Points on a hilly landscape, in no order, each with its height.
A ball rolls from a point to the lowest of its 3 nearest points, and stops where none of them is lower. Distance is the straight distance between rows; heights are no part of it.
Zas: [129 125 143 208 152 114 185 189 154 164 102  62 163 149 173 140 166  92
 176 129 100 135 161  84 162  99]  height 486
giset: [165 173 201 113  90  88 158 184  90 134  79 142  80 131  54 158 123 127
 115  78 164 142 128 100 146  89]  height 421
Kof: [140 151 132 135 113  79 146 156 177 147  96 107  83 146 129 147 123 128
  91 106 145  98 143 148 144  87]  height 370
sof: [150 115 129  82 126 169 111 113 101  72 155 140 140  91  95 135 139 155
 179 124 105 132 130 125  74 163]  height 225
lopo: [109 112 129 117  94  84 105  77 149 152 130 165  99 132 126 157 103 161
  66 154 138  90 114 182 112  80]  height 408
kon: [143 170 176 130  94 127 102 127  73 110  93 176  99 145  69  98  76 127
 127 108 139 194 125 112 110 109]  height 381
vefu: [ 89  91 116 168 164 159 148  94 154 156 140  72 181 147 187 126 179 155
 165 167  83 141 124  89 131  76]  height 216
Nizu: [127 129 144  93 159 164 124 134  97  89 155 135 136 109 124 123 148 115
 160 124 121 120 113 117 106 173]  height 264
fori: [ 77 112 130 145 204 209 113 205 157  97 134  82 176 161 170 135 173 151
 189 147 109 157  99  73 129 133]  height 221
Gemif: [111 126 104 142 111  95 137  88 171 166 172 114 100 150 155 115 109 154
  68 163 139  73 142 188 164  76]  height 24
vure: [149  80 127 162 142 112 179 139 162 178  80 126 152 132 167 173 186 175
 163 147  86 124 152  62 161 101]  height 393
Zev: [132 158 143 110 102 127 110 135  93  86 129 169 128 146 110  94  97 135
 132  96 141 193  99 121 121 151]  height 347
bonol: [125 139 138 142 139 144 166 182 124 126 120 111 124 132 149 119 139  56
 113 109 143 150 136 112 144 173]  height 279
feza: [153 138 137  90 120 117 120 144 112 105 118 145 109 114 106 134 129 137
 131  82 130 136 127 122 111 129]  height 489
godo: [122 121  92 119 128 108 140 110 160 148 132 108 113 139 170 114 100 128
  94 145 152 101 129 176 135 121]  height 191
rel: [117  85 116 166 167 157 126 136 157 144 116  84 186 144 170 151 185 153
 176 135  88 145 126  69 152  79]  height 327
kapad: [192 143 148  66  99 113 130 126  81  80 121 157  94  91  74 171 124 189
 153 111 129 119 153 128 115 118]  height 411
tabo: [124 107 136 196 141 113 184 135 184 201 119  69 142 148 159 128 178 145
 148 145  89 129 167  94 161  84]  height 348
Naf: [124 136 105  99 139 160  99 109 115 104 161 141 146 103 131 121 126 134
 156 140 107 133  95 157 113 181]  height 329
pafo: [183 137 175 129 133 175 139 132  50  44 151 118 138  77  81 136 141 167
 175  84  80 158  96  94  99 155]  height 442
tubiz: [128 123 138 157 166 166 139 200 148 120 101  89 164 139 147 128 164 101
 157 142 140 127 140  85 115 133]  height 194
dis: [143 112  85 103 116  91 123  70 168 146 152 115 107 140 159 149 132 168
 122 167 122  87 142 180 140 110]  height 457
lil: [123 100  77 164 167 125 137  50 163 185 199 117 157 146 170 112 144 174
 135 185 109 113 136 165 122 100]  height 577
zitif: [112 139 137 113 102  91 118 111 133 126  93 154 110 131 112 132 116 102
  80 115 144 114 115 153 123 110]  height 394
bagi: [ 92 146 102 154 123 104 127 155 117 147 117 146 127 137 135 109 119  77
  82  91 146 149 116 122 128 166]  height 313
Ded: [ 27 108  75 141 156 151 104 105 112 145 176 144 145 139 162  86  96  59
  85 117 122 142 115 173 146 182]  height 303
lef: [128 126 162 160  81  81 102 112 139 159  85 149  93 114  94 159  92 117
  65 115 128 108 110 160 134  84]  height 416
nudig: [ 97  83 113 127 180 177 104 126 143 117 121 100 197 126 151 147 165 155
 178 164 112 134 104  81 123 125]  height 230
Ret: [ 81 133  98 170 155 123 151 156 160 162 140  89 140 146 155 102 127  66
  99 128 150 122 132 143 156 139]  height 287
rol: [ 88 102 147 180 191 219 148 193 124  97 130  76 149 145 137 130 167  82
 151 149 121 156 110 104 139 178]  height 342
Buna: [124 143 123  93  98  99 141 113 129 145  96 151  91 142 115 153 125 142
  86 131 148  79 129 164 139  90]  height 377
Pupo: [146 137 105 164 145 107 158 139 172 177 141 101 133 142 149 118 135 119
 130 154 119 101 159 122 161 111]  height 285
Zim: [167 131 140 105 118  88 136 150 133 122  82 135  92 132 122 162 136 127
 114 106 151  71 161 132 123 122]  height 354
nudag: [109 120  72  64 127 138  94  59 125 120 158 153 155 119 140 110 111 157
 130 137 127 110 118 176 102 155]  height 494
zap: [ 94 122 131 146  95 113  83  83 118 155 100 171 132 137 118 114  70  99
  77 123 133 164 116 144 121 118]  height 325
safed: [ 73 127  94 109 140 150  97  81 135 121 154 130 152 129 166  97  97  86
 100 123 124 126 112 168 133 175]  height 208
fili: [167 113 112  93 126 104 145 115 167 145 118 128  95 120 126 160 147 192
 133 157 121  85 161 127 156 112]  height 440
sol: [168 130 153  67  95  97 158 166 110 126 114 149  63 105  98 193 144 192
 139 128 139  88 155 129 132 112]  height 351
lev: [106 120  80  99 131 118 105  66 144 140 156 127 137 127 166 112 108 147
 118 167 126  92 135 168 118 133]  height 356
kugur: [187 135 142 130 129 105 166 184 165 146  93  96 108 132 115 149 158 127
 142 123 137  87 157  92 146 102]  height 323
reb: [ 80  85  99 163 185 173 105 141 146 131 149  67 181 137 172 111 152  95
 159 149 120 129 115 114 128 171]  height 353
gipoz: [ 77 160 104 179 129 115 152 124 160 182 153 106 116 157 155  90  91 104
  71 147 136  90 172 187 162  57]  height 183
fum: [147 160 143 127 125 123 165 179 129 132 102 110 118 123 109 148 155  74
 127 112 136 113 142 103 129 159]  height 340
piri: [133 137 120 100 120 143  98  92  85  93 126 190 130 110 111  84 111 138
 153 110 127 161  96 140 114 163]  height 384
fov: [120 154 127 125 111 120  90 138  87 127 122 165 116 151 121 102 108  89
 100  99 153 188 107 111 139 150]  height 328
Virez: [156 180 181 161 107 169 114 155  70  72 131 163 114 152 113  84 111 123
 140  93 143 238 108  58 121 176]  height 526
panim: [ 89 122  82 165 160 127 130 109 171 169 166  97 166 137 178  87 113 120
 127 154 123 121 146 169 141 120]  height 389
Sor: [145 135 133 113  86 133  79  71  85  95 140 186 146 126  93  85  75 151
 152 126 144 184  84 132  99 104]  height 476
dateb: [ 94 145  90 199 138 111 163 117 170 206 147  87 150 153 163  64 122 133
 106 164 113 120 165 153 176  81]  height 291
faku: [148 136 137  85  86 104  85  78 101 111  98 186 109 128  78 115  95 152
 109 104 143 146 118 152  98 115]  height 542
Lerut: [154 133 134  83 117 151 128  92  72  55 169 149 127  71  98 103 131 187
 186 102  92 141 111 111  92 155]  height 274
Kis: [138 152 137 157 120  97 156 201 174 160  92  89 123 148 134 132 156  68
 117 104 153  98 156 125 142 126]  height 365
nit: [158 167 168 129  99 126 143 158 104 135  90 153  88 134  78 144 109  85
 117  96 149 153 124 103 126 127]  height 415
Rute: [ 68 141 101 146 114 104  99  98 119 149 109 132 133 143 145 108  91  76
  74 120 144 142 107 169 131 143]  height 296
voda: [169 116 115  67 134 125 147 117 126 107 128 144 122 106 121 147 138 167
 160 139 125  90 151 131 128 124]  height 471
liv: [150 153 149 120  81  82 131 141 118 131  80 152  87 139  78 140 126 100
  87  88 144 130 119 124 120  98]  height 404
mima: [178 168 182  89 112 106 170 152  93 103  98 152  82 110  65 162 131 149
 148  84 128 129 134 107 114 125]  height 458
Vav: [149 127 145  86  91  77 136 106 112 116  93 164  65 107  82 171 111 154
  99 117 130 102 138 147 126  87]  height 400
Gime: [200 122 143  90 125 107 156 177 130 126 115 108 102 116 106 177 159 156
 175 124 125  93 171  90 128 129]  height 276
Mupim: [141 101  93 164 128 101 165  73 183 212 173 118 116 143 157 125 146 179
 116 179 105  99 160 140 158  72]  height 676
kibag: [122  96  94 101 158 159 106  95 147 114 173 103 161 102 157 121 148 153
 170 155 117 111 114 133  96 155]  height 446
lisi: [102  92 135 120 168 188  91 161 111  71 154 107 180 124 140 137 158 167
 193 157 109 131 103  67 105 111]  height 173
kinu: [138 137 111  85 117 116 123  95 122  91 122 142 121 114 125 136 133 160
 127 130 124 120 126 152  88 131]  height 495
dife: [126 103 161 101  85  77 114  90 147 154  87 171  70 137  91 181 109 155
  54 156 142  78 130 166 120  72]  height 429
dom: [147  96 172 162  47  79  81  86 149 187 105 179 115 123  82 136  48  97
  64 147 149 147 140 151 129  93]  height 469
Kaz: [170 146 155 104 120 147 113 115  81  70 144 170 133  91 103 101 124 145
 159  73 123 152 113 119 108 169]  height 326
sode: [159 128 115  88 120  89 122 103 149 134 139 152  91 134 138 165 131 173
 115 167 139  78 143 166 141 101]  height 407
Tobab: [ 63  80  82 155 179 169 115  83 146 158 196  78 191 125 190  94 135 133
 137 172 110 122 134 148 146 124]  height 578
lare: [122 133 146 128 165 197 124 168  96  79 138 121 149 105 115 119 148 110
 154 121 112 155  97  94  97 181]  height 284
zumi: [107 109 103 156 162 150 136 148 157 139 157  88 155 114 163 112 134  78
 129 129 134 128 120 152 134 176]  height 283
mor: [136 100 104 133 149 142 124 118 147 143 141  92 174 113 157 132 160 145
 157 169 122 114 146 124 136 132]  height 263
Kag: [175 166 179 132  98 150 142 122  53  71 125 147  95 128 100 106 103 155
 172  83 135 192 113  83 111 155]  height 462
Varel: [ 93 104 126 138 173 191 101 153 106  96 157 110 182 121 141 115 134  96
 159 141 113 123 124 121 125 179]  height 310
Tidet: [ 71 118 128 181 112  87 120  95 130 166 130 137 120 132 110 113  77  99
  34 117 137 108 117 182 130  93]  height 336
nur: [100 134 124 154 163 151 150 195 122 128 136  99 142 142 156 123 158  39
 120 114 152 155 115 115 143 190]  height 195
Mol: [136 146 184 153  46 106  69 127 116 158  77 173  99 151  65 137  88 118
  76 132 151 159 125 120 129  97]  height 507
gudes: [141 113 125 108 134 151 135 147 151 122 139 100 153 123 138 125 153 124
 158 150 122 111 141 110 127 147]  height 190
fumov: [ 95 128 106 112 128 140  95  96 132 110 146 151 141 118 134 107 111 107
 113 114 137 142 101 142 132 170]  height 278
Lidok: [161 112 134  99 158 135 122 171 144  99 134 105 129 115 133 183 157 154
 187 161 119 118 132  90 129 107]  height 222
buz: [134 162 157 128 141 165 162 198  81 104 102 128 121 136 111 141 141  92
 120 101 145 177  99  98 110 193]  height 182
Kuv: [ 91 141 106 163 122  95 130 143 177 154 134 119 127 150 157 125 126 101
  79 119 139  85 147 158 154 105]  height 242
Noda: [198 142 164 104 115 141 141  99  42  45 151 152 107  80 108 130 109 156
 185  87 111 173 112  97 100 137]  height 395
res: [122 147 122 121 138 144 139 149 114 109 126 136 144 118 122 108 115  90
 141  99 142 152 129 132 117 190]  height 286

Where does a ball stop that starts at each point below?
mima => gudes
Kis => gudes
Zim => gudes

Call two points neighbours if one is among the 3 nearest of the other. Go from one point of each pair to the other, from neighbour to neighbour, staying as low as possible. Name the highest point that can't be avoided.
sof, safed => res
lisi, buz => bonol
lisi, vefu => nudig
